Each row is a point on a tangle of strands that fork, close into loops and nearly touch. The rows are in no order.
In the rows, 128 means zero.
Points whose rows are less than 103 apart are linked; no others are. Some points are linked to none.
Q_385: [113 110  82 161 137  89 139 144  78 126  96 121 104 151  92 123 130  67
  95 126 156 118 120  51 119  97]
Q_231: [132 159 125 131 174 171 127 117 150 114 130 138 120 131  80 205 122 147
 153 162  89 136 161  85 124 175]
Q_62: [126  86 114 127 161 169  59  70 127 119 165 176 102 114  75 196 143 153
 146 129 129 133 152 146 162 143]
Q_628: [140 142  68 110 117 175 131  71 153 104 146 185 140 108  89 111 169 132
 175 173 143 135 114 174 142 129]
Q_128: [ 98 130 182 152 134 121 102 142  82 157 128 131  99 172 113  58  88  68
 110 141 133  69 121 111 113 157]
Q_984: [120 164 133 117  70 139 178 118 185 127 127 109 184 115 198 117 144 183
 104 124 145 152 129 148  95 119]
Q_595: [100 173 112 126 118 168 158  97 138 128 136 156 138 122 113 122  93 103
 143 188 135 130 149 110  79 151]
Q_361: [ 94 107 131 151 138 152  92 108 116  63 113 102 109 130 149 178 145 154
 135 144 117 147 143 102 146 129]
Q_523: [142 145 135 151 154 140 119 135 108 140 112 130 130 147 110 144 106 109
 107 145 114 106 112  81 155 172]
Q_857: [148  80  93 154 144 106 104 127 130 129 141 108 133 149 119 102 182 141
 110  94 141 123  96 161 171  89]
Q_262: [148 127 151 137 164 137  91 149 104 100 122  93 102 123 104 174 142 137
 156 129  87 123  95 121 189 160]
Q_478: [130 143 207 121 110 101 132 174 130 109 123  72 109 115 166 132 107 149
 165 122  83 117 103 138  99 142]
Q_912: [163 132 152 155 144  92 126 201  72 110 115  63 109 137  98 129 147 116
 158 123 103 109  71  95 154 137]
Q_515: [114 153 109 109 121 176 110  65 126  90 140 168 125 103 124 125 129 121
 159 171 128 147 118 164 141 155]
Q_192: [155 120  70 131 128 128 137 112 146 149 142 128 176 142 139 103 175 143
  99 102 151 139 112 155 159  99]
Q_972: [131 120 156 120 133 116 110 101 128 182 126 148 137 151 158  81  91 126
  88 104 147  94 108 141 152 151]
Q_887: [150 130  59 142  90 114 182 150  79 146  83 114 201 137 172  72 175 101
  91 100 145 131  78 161 182  74]
Q_999: [149 108 147 138 145 131 110 152 146 105 136  81 121 107 142 193 144 183
 159 110 112 158 121 122 139 127]
Q_700: [ 95 145 145 126  98 112 163 126 119 146 120 141 129 123 158  98  75 101
 108 148 145 124 139 107  85 122]
Q_133: [112 105 161 139 139 108 103 135  97 171 119 130 118 162 141  85  82  95
  90 106 140  79 108 108 135 148]
Q_124: [162 124  49  94 130 114 122 119 126 171 165 185 162 129 101 123 148 142
  97 109 159 134 122 155 208 123]
Q_807: [109 132  48 171 126 158 180 120 138  96 118 112 138 162  85 112 177  91
 102 186 142 117 152  84  87  94]
Q_408: [133  99  43 109 129 154 113  72 140 136 152 200 154 157  97 144 140 156
  89 142 162 136 172 116 168 135]
Q_622: [124 136 124 130 141 167 114  78 157 137 140 161 142 139 117 164  98 158
 116 157 132 121 157 114 127 168]
Q_403: [138 182  93 125  97 132 183 123 126 153 135 161 153 113 114  79 112  86
 114 157 142 123 121 121  93 117]
Q_181: [124 130  59 112  94 130 160 100 154 136 143 185 140 128  95  92 133 112
 113 152 158 142 171 118  98 105]
Q_641: [127 136 102 114  95 120 139 122 108 123 114 132 166 102 182 133 119 153
 102 117 135 142  98 152 172 124]
Q_953: [ 90 159 114 117  89 149 190 124 172 152 133 130 164 136 158 108 103 127
  80 164 162 128 189 104  44 119]
Q_349: [ 84 121 163 134 133 142 128 125 193 156 138 117 123 150 130  97 121 124
 110 143 154 119 188 107  34 127]
Q_988: [160 129  64 133 111  73 185 170 116 130  91 106 145 130 114 120 152 113
 106  95 152 155 129 105 118  66]
Q_140: [139 119 200  91 152 124  92 106 159 196 136 162 127 120 139 126  81 161
 129  86 128 125 140 170 129 160]
Q_624: [ 90 115 179 125  95  82 141 145  88 141 116 124  96 118 158  72  65  82
 121 114 152 114 132 110  93 114]
Q_126: [113 113 166 111 147 180  94  82 177 154 125 155 136 145 140 179 113 175
 114 124 109 129 177 132 116 160]
Q_869: [123 150  86 162 133 151 173 147 128  81 112  78 122 130  93 129 180  99
 141 166 141 133 140  72  90 104]
Q_279: [150  94  49 116 107 110 147 129 135 114 137 128 165 123 154 138 181 182
  93 105 167 158 131 156 177  83]
Q_766: [143 129 102 133 109  84 185 182 135 109  99  78 133 112 141 147 147 132
 128 104 143 156 138  82  97  68]
Q_92: [125 112 201 114 174 146  70 117 127 139 122 151 111 123 114 216  90 152
 150 101  77 113 155 134 157 172]
Q_863: [124 111 127 122 108 115 131 124 126 106 117 105 144 113 189 147 144 177
 123 115 133 159 112 148 143 104]
Q_587: [114  77 106 149 139  85  93 144  73 125 122 129  78 141  97 117 121  95
 110 106 150 120 120  73 154 104]
Q_635: [172 126  60 106 127  90 128 143  98 186 147 163 146 113 117 107 129 133
 111  95 160 145  97 162 195 103]
Q_368: [168 138  33 103 132 129 147 108 139 152 164 191 167 141  87 148 146 156
 117 132 154 139 155 105 170 124]
Q_626: [138 119 143 130 159 130 102 135 122 145 132 124 110 126 117 158 106 131
 132 117 115 112 134  99 143 141]
Q_313: [111 105 126 135 136 140  99 111 126  98 135 128 111 130 123 132 140 139
 140 141 125 132 147 119 136 129]
Q_354: [119 132  45 116 105 115 193 127 141 140 123 156 148 163 111  87 139  89
  80 143 165 132 175  95  82  85]
Q_288: [175 160  82 153 136 121 166 156 118 118 132  96 139 109 112 111 169 112
 158 132 129 147  90 122 136  93]
Q_891: [107 125  32 172 119 145 182 124 129 100 109 135 128 164  81  69 195  58
  97 161 145 127 152 126  93  80]
Q_54: [123 104  74 111 106 167 125  64 177 143 145 177 168 165 119 112 160 165
  82 142 176 115 177 144 133 128]
Q_946: [ 66 102 163 135 105 117 129 127 154 134 118  97 107 152 163  80  99 107
  85 131 152 108 178 117  46 110]
Q_253: [148 133 146  90 119 127 117 112 171 140 133 145 153  90 160 179 106 186
 146 116 114 165 113 179 156 157]
Q_931: [142  66 133 156 151  97 103 144 144 121 122  76 110 156 142 126 181 145
 116  80 139 111 111 129 145  87]
Q_424: [160  93 184 118 184 134  68 137 153 124 150 101 111 118 115 215 163 180
 164  94  81 123 124 149 170 141]
Q_494: [130 132 144 136 119  99 167 185 143 121 103  77 129 112 157 169 103 151
 139 117 126 153 153  58  72 105]
Q_151: [157 116  93 111  99  74 150 148  93 158 117 143 153 120 149  92 123 125
 104  80 156 131  86 153 177  93]
Q_813: [139 136 101 128  80  86 171 161  77 154 110 119 174 115 184  68 132  97
  88  96 141 119  72 163 163  75]
Q_916: [168 136 163 167 164 113 103 187 101  88 130  60  96 154  86 155 176 137
 162 135  80  95  89 103 175 155]
Q_582: [177 171  96 112 142 127 150 131 105 156 126 148 173 120 123 168 104 153
 122 141 130 145  78 120 193 159]
Q_627: [118 124 115 172 162 111 118 154 104 161 133 126 100 180  70  80 135  65
 106 119 138  89 117  77 119 137]
Q_162: [123 152  95 100  93 145 137  91 151 134 157 192 131 111 113  69 129 104
 152 150 153 141 145 162  80 122]
Q_832: [136  95 151 104 179 149  52 107 100 128 162 165  86  98  78 201 137 128
 151 103 109 118 127 151 189 139]
Q_330: [108 118 190 139 141 116  95 178  59  84  86  93 108 150 137 185  82 134
 151 149  75  97 108  89 165 176]
Q_451: [139 107 216 115 127 101  98 176 118  99 106  78 113 129 174 172 113 172
 185 104  79 112  97 158 139 159]
Q_644: [122 122 203 136 143 123  84 172  89  81 116  96 104 140 147 182 114 147
 178 137  56 103 123 125 145 174]
Q_728: [155  90 152 155 164 116 101 157 137 109 140  69  93 138 113 139 191 151
 147 106 116 121 121 135 140 102]
Q_957: [149 141 129 106 109 124 156 135 185 157 134 126 173 118 169 138 121 187
 110 104 138 155 150 129  90 121]
Q_746: [148  86 174 118 168 121  70 132 119 116 140 122  89 105  95 183 140 139
 164 104  94 121 121 152 175 147]
Q_24: [159 159 110 127 162 160 106 110 127 115 167 148 102  93  67 166 139 124
 186 163 102 148 114 137 151 158]
Q_561: [119 152 180 133 153 163  91 106 139 119 127 131 100 154 100 108 120  99
 135 157  96  95 116 145 140 204]
Q_265: [126 177 125 150 155 170 130 119 140 120 128 115 141 150  95 159 103 117
 136 179 107 111 129  74 121 172]
Q_790: [142 158 125 105 108 135 134 110 168 114 135 121 156  83 168 138 144 173
 148 120 115 171  95 199 149 132]
Q_756: [131 104  62 152 134  66 177 170  93 128  95 119 101 151  94 104 144  71
  96 103 169 151 119  83 115  69]
Q_200: [132 185 121 129 102 136 181 113 119 126 145 148 141  86 129  72 124  72
 148 149 128 140 100 157  96 125]
Q_615: [104 167 144 139  93 125 206 138 137 165 136 127 145 119 154  29 121  58
  85 142 142  94 120 149  60  93]
Q_401: [124 142 157  87 136 149  94 102 147 111 123 160 133  86 153 205  80 166
 155 129  94 156 122 157 156 167]
Q_943: [113  94 177 111 100  76 101 154  75 124 119 111  87 116 155  93  94 109
 158  95 130 109  90 146 148 115]
Q_460: [116 160  66 143  93 114 200 144 108 140 112 134 144 131 112  76 136  72
  98 153 146 133 130 100  86  85]
Q_603: [148 124  44 111  92  95 174 145 124 117 117 123 156 116 141 117 166 153
  98 102 160 170 149 131 130  64]
Q_169: [116 160 160 117 128 166 104  86 122 116 129 148 116 111 129 118 103 104
 153 169 107 118 103 168 153 181]
Q_311: [149 129 168 112 175 144  90 125 154 166 129 138 123 129 117 183  87 146
 134 108 102 125 128 119 134 171]
Q_489: [105 103 173 134 147 140  91 137 120  93 115  99 113 134 162 210 128 175
 148 111  91 136 154 107 146 139]
Q_560: [183 109 163 129 168 108  94 180 140 113 142  75 113 107 123 195 169 179
 175  91  95 137  97 135 162 128]
Q_995: [106 171 123 126  88 141 205 130 166 163 137 130 159 120 144  67 128  87
  79 160 156 116 168 133  40  97]
Q_671: [154 142  74 141 148 160 119 109 135  98 154 152 119 111  65 127 173 116
 179 155 126 145  96 154 154 131]
Q_438: [127 128 144 116 163 158  86 106 131 112 150 170  92 110  73 199 125 126
 184 150  97 148 151 107 130 158]
Q_227: [106 110 194 127  92  85 137 166  65 121 103 102 107 131 175  88  78 104
 139 113 130 103  87 118 114 123]
Q_564: [133 139 144 114 112  98 164 164 156 154 119 108 162 115 166 174  96 184
 107 110 128 155 161  75  84 117]
Q_697: [131 116 128 119 100 140 116 105 147  85 135 112 130 101 170 118 154 157
 145 127 135 153 106 185 147 121]
Q_286: [160 162  60 148 134 125 177 155 115  91 116  93 125 114  76 125 180  96
 159 149 138 162 114  96 109  76]
Q_955: [120 107 227 102 130 118  94 138 138 130 106 121 123 123 176 160  80 165
 154  87  82 120 110 176 142 176]
Q_522: [109 153 150 131 139 160 128 117 165 145 152 138 118 130 102 119  95 110
 142 154 138 130 183 106  50 140]
Q_16: [153 132 183 140 115  86 131 192  87 104 117  76  95 121 140 132 130 125
 185 122 102 119  99 119 120 120]
Q_209: [158 136 129 165 144 121 135 158 132 107 127  71 123 130 118 106 173 131
 140 121 118 121 102 133 138 105]
Q_496: [123 140 183 103 134 141 106  97 155 185 127 161 128 123 153 101  64 133
 108 121 143  96 125 169 134 185]
Q_483: [147 121  63 149 114 106 160 142  87 133 102 112 159 130 124  65 176  90
 108 112 150 141  82 149 161  83]
Q_543: [113 136 135 114 139 162 106  93 144 112 117 153 146 121 145 185  88 168
 123 155 107 135 129 133 164 174]
Q_77: [ 99  88 185 100 151 125  50  98 101 151 140 184  96 126 123 157  75 134
 139  98 120 131 159 129 150 153]
Q_332: [113 118 206 116 148 150  87 111 188 151 128 131 128 128 170 180 108 178
 139 101  95 137 159 143 101 154]
Q_791: [107 129  77 112  90 170 141  72 174 116 140 157 188 150 164 114 156 192
  83 136 146 135 153 170 146 128]
Q_632: [129 111 184 121 168 123  85 155 108 118 125 128 104 125 132 229  89 162
 161 106  95 140 132 104 151 144]
Q_761: [157 149  89 140 152 174 116  94 169 148 155 159 138 153  82  64 199 107
 135 149 142 104  99 191 138 136]
Q_487: [ 95 182 119 121  81 164 176  95 138 131 126 160 172 120 147 129  82 124
  95 178 144 139 158 105  72 145]
Q_414: [138 167 144 107 115 143 144 108 143 136 160 154 116  98 118  78 132 112
 160 143 137 142 117 164  95 147]
Q_757: [111 172 160 132  85 121 190 135 103 156 126 126 149 121 170  69  87  63
  82 147 135 109 121 112  69 120]
Q_914: [ 62 115 190 147  97 109 119 140 103 108 122  96  86 141 148  68  82  80
 114 140 137 105 156 106  59 125]
Q_173: [113  58 142 126 113  67  89 144  80 142 117 122  85 128 130 108 102 113
 124  82 155 111 113 116 148  98]
Q_501: [104 139 195 147 167 147  87 123 126 127 123 116  97 166 114 128 100 107
 119 145  95  80 154 102 127 192]
Q_246: [106 113 215  81 140 121  82 113 148 160 121 153 116 119 164 169  73 163
 167  82  94 139 147 169 114 161]
Q_82: [135 109  55 162 130 114 152 141 106 112 119 112 113 129  86  79 181  77
 129 123 150 144 118 131 128  71]
Q_584: [ 96  98  59 163 121 116 147 125 110  86 110 121  90 147  83  62 182  49
 113 129 157 136 155 121  94  63]
Q_321: [119 108 118 140 112 113 152 133 146 115 126  99 121 130 152  69 166 125
 112 118 140 129 124 155  94  84]
Q_911: [113 110 131 112 149 159  89  86 137  97 156 176 100  90 110 196 135 153
 169 141 118 163 167 142 135 141]
Q_18: [105 140 207 129 148 136  93 133 113 141 131 119  89 154 111  66  94  81
 129 150 111  71 149 117  92 180]
Q_964: [ 96 138 103 120  79 158 178  98 160 114 123 128 188 136 201 115 147 175
  80 149 142 136 141 147 120 125]

How many points has the smallest loop of links through each point below? Write none if it is on no loop.
Q_700: 12
Q_438: 15
Q_964: 31
Q_354: 7
Q_16: 26
Q_626: 7
Q_543: none

A fork is a point with three links, a tip a point with one. Leave the first point through the second and follow the links. Name the first fork or tip that comes.
Q_24 / Q_671: Q_246
Q_408 / Q_54: Q_988
Q_126 / Q_622: Q_641
Q_946 / Q_349: Q_624
Q_140 / Q_496: Q_438

Name the points in between on the shortest way along the links from the first point to the second, in order.
Q_953 / Q_286: Q_995, Q_615, Q_757, Q_700, Q_624, Q_227, Q_943, Q_173, Q_587, Q_385, Q_756, Q_988, Q_603, Q_279, Q_192, Q_857, Q_931, Q_728, Q_209, Q_288
Q_561 / Q_311: Q_169, Q_515, Q_628, Q_671, Q_24, Q_438, Q_231, Q_265, Q_523, Q_626
Q_496 / Q_916: Q_140, Q_246, Q_955, Q_451, Q_478, Q_16, Q_912
Q_92 / Q_644: Q_632, Q_489, Q_999, Q_560, Q_424, Q_746, Q_262, Q_916, Q_912, Q_16, Q_478, Q_451
Q_863 / Q_265: Q_697, Q_790, Q_253, Q_401, Q_543, Q_622, Q_126, Q_332, Q_246, Q_955, Q_451, Q_478, Q_16, Q_912, Q_916, Q_262, Q_746, Q_832, Q_62, Q_911, Q_438, Q_231
Q_408 / Q_988: Q_54, Q_791, Q_964, Q_984, Q_957, Q_564, Q_494, Q_766
